Points on a hilly landscape, in no order, each with its height.
A climber steps from a point to the highest of its 6 nearest points, and stops where none of them is higher. Distance is the straight distance between rows; heights are no part of it.
Fedob: [135  78 160 127 180 114 155 177]  (h 553)
ler: [131 168 100 146 111 146 106  83]  (h 471)
Riboz: [127 122 105 120 162 122 152  93]  (h 494)
Kugi: [188 131 111 126 160  97 139 158]  (h 459)
bom: [ 70 107 206 127 117 168 126 129]  (h 138)
zegor: [131 163 166 110  70 157 115 149]  (h 394)
Pabus: [175 122 105 118 169  98 152 137]  (h 456)
lubut: [178 133  78 124 149  67 142 120]  (h 300)
Soro: [145 149 130 133  92 128 104 170]  (h 554)
Vufep: [ 67 101 129 140 145  90 142  34]  (h 719)
mukos: [ 89 109 148 141 150 153 136  94]  (h 219)
lon: [151 149 153 110 108 135 118 172]  (h 435)
zarod: [121 139 135 125 148 158 133 117]  (h 645)
fesop: [134 115  90 107 175  78 168  93]  (h 433)
Besib: [112 172 150 123  58 166  94 126]  (h 460)
bimaz: [103 167 167 108  98 185 111 113]  (h 313)
Guso: [133 164 116 143  97 148  97 109]  (h 524)
vem: [161 145  89 139 131 104 125  99]  (h 367)
Dibig: [110 149 129 130 141 167 122  83]  (h 713)
Rika: [111 105 166 117 157 148 142 157]  (h 324)
Vov: [147 114  40 147 106  89 114 146]  (h 378)
biso: [157 142 167  98  83 128 130 188]  (h 429)
Deve: [144 119 148 111 159 136 143 162]  (h 463)
viru: [105 124  97 116 158 110 153  64]  (h 560)
zudem: [187 127  86 142 134  78 126 151]  (h 357)
Vuv: [126 157 143 125  64 141  98 160]  (h 549)
vid: [ 88 102 173 128 142 163 130 135]  (h 143)
Nogid: [ 81 109 122 137 146 125 145  48]  (h 556)
Nogak: [ 89  92 197 136 138 137 128 145]  (h 229)
topil: [109  79 166 140 165 120 144 137]  (h 346)
Ros: [ 83  90 142 153 149 121 134  66]  (h 423)
donap: [171 133 128 128 113 105 116 194]  (h 436)
Kozes: [147 156  99 145 114 129 103 113]  (h 418)
Nosis: [100  91 144 139 159 134 143 104]  (h 400)
ravaz: [145 138  82 154  98 113 103 125]  (h 468)
fub: [139 157 176  99  86 153 127 161]  (h 345)
mupev: [ 79 101 159 156 143 141 123  70]  (h 266)
Bok: [143 131  51 156  97  96 110 124]  (h 448)
viz: [144 132 114 131  84 115 106 198]  (h 469)
Zem: [125 145 155 115  40 150 108 166]  (h 445)
Zire: [ 97 111 122 131 157 140 144  76]  (h 458)
panok: [134 158 109 130 132 148 123  85]  (h 666)
pifo: [159 139 162 102 128 128 135 187]  (h 393)
vuf: [153  86 125 121 187 101 164 157]  (h 776)
Vurof: [138  90 173 110 172 126 155 193]  (h 472)
rabi: [117 160  77 154  89 136  92  64]  (h 409)
kad: [110 163  81 161  75 149  83  85]  (h 368)
Dedog: [ 93 154 186 101  91 194 129 121]  (h 231)
guti: [119 170 124 135 109 166 105  83]  (h 438)
dudad: [ 80  92 195 144 139 149 130 121]  (h 93)
tus: [108  79 196 121 151 128 146 181]  (h 408)
Girat: [135  86 114 127 182  98 162 124]  (h 569)
sulu: [142  90  96 110 191  63 180 121]  (h 526)
Nidim: [158 137  78 150 116  96 113 133]  (h 385)
netib: [164 145 142 121 112 118 114 175]  (h 457)
Dogeb: [146  88 111 116 190  85 172 138]  (h 624)
gigel: [ 86 105 107 127 160  93 157  54]  (h 646)
Kolub: [156 118  47 149 109  96 113 167]  (h 331)
diruv: [138 131 178  93 129 147 143 179]  (h 374)
Senut: [103 153 152 123 132 181 122 107]  (h 330)
malo: [151 156 135 127 117 131 110 150]  (h 422)
fil: [121 149 179  97 109 172 130 148]  (h 213)
fakog: [120 144  83 151  81 135  86 135]  (h 561)
Dulab: [154 146 109 135 140 121 124 122]  (h 316)
ged: [155 141 152 113 138 134 128 169]  (h 395)
Lupa: [101 151 138 129 128 180 120  84]  (h 455)
boz: [130 137  90 110 154 106 150  72]  (h 432)
Bubad: [101  93 114 131 162 101 154  79]  (h 796)
Zusi: [161 119 129 120 173 121 147 149]  (h 568)
fal: [135 124 136 114  52 124 116 205]  (h 476)
Mateb: [164 125  60 144 119  64 123 125]  (h 317)
fedos: [128 152 152 115 125 156 121 135]  (h 278)
Fom: [152 115 177  94 148 128 154 196]  (h 421)
mozag: [102  88 135 147 159 106 152  90]  (h 612)
Pov: [128 103 110 124 172  99 161 103]  (h 574)
Nuner: [ 84 133 168 120 128 182 128 116]  (h 179)
vove: [ 90 121 182 103 126 176 136 140]  (h 703)
gebor: [119  92 132 131 172 119 152 117]  (h 437)
fus: [148 121 113 123 165 119 154 115]  (h 419)
fek: [134 162  82 143 109 120 113  62]  (h 461)
komog: [111 159 119 143  69 151  84 137]  (h 591)
Vone: [126 135  50 154  88 112 100 106]  (h 490)
kisu: [169 141 126 122 145 119 129 161]  (h 451)
Bitot: [161 140 140 125  94 115 112 193]  (h 470)
vosid: [127 136 110 129  68 128  99 182]  (h 540)
sez: [ 75 101 180 149 135 160 117 102]  (h 44)
zezor: [129 156 120 138  83 139  95 147]  (h 760)
leb: [137 161  82 124 135 111 132  57]  (h 654)
dovek: [163 125  83 144 116  93 111 173]  (h 275)
lufo: [127 119 138 124 163 145 140 130]  (h 329)

Two climbers start at each pair of points below. Name the first point that both come to, or write never.
mukos and Nosis -> Bubad
bimaz and zegor -> zezor
Rika and kisu -> Zusi
fek and boz -> panok
rabi and malo -> zezor
mupev and gebor -> Bubad
ler and vem -> panok
diruv and tus -> vuf
donap and ravaz -> zezor

Call two points neighbours if one is among the 6 nearest of the other. Go from one point of each pair to the other, from neighbour to neighbour, staying as high as possible. Name the lowest point that can't be avoided.
vove and Bubad -> Rika
Bubad and Dibig -> viru
zezor and vuf -> Guso
Bubad and vuf -> Pov
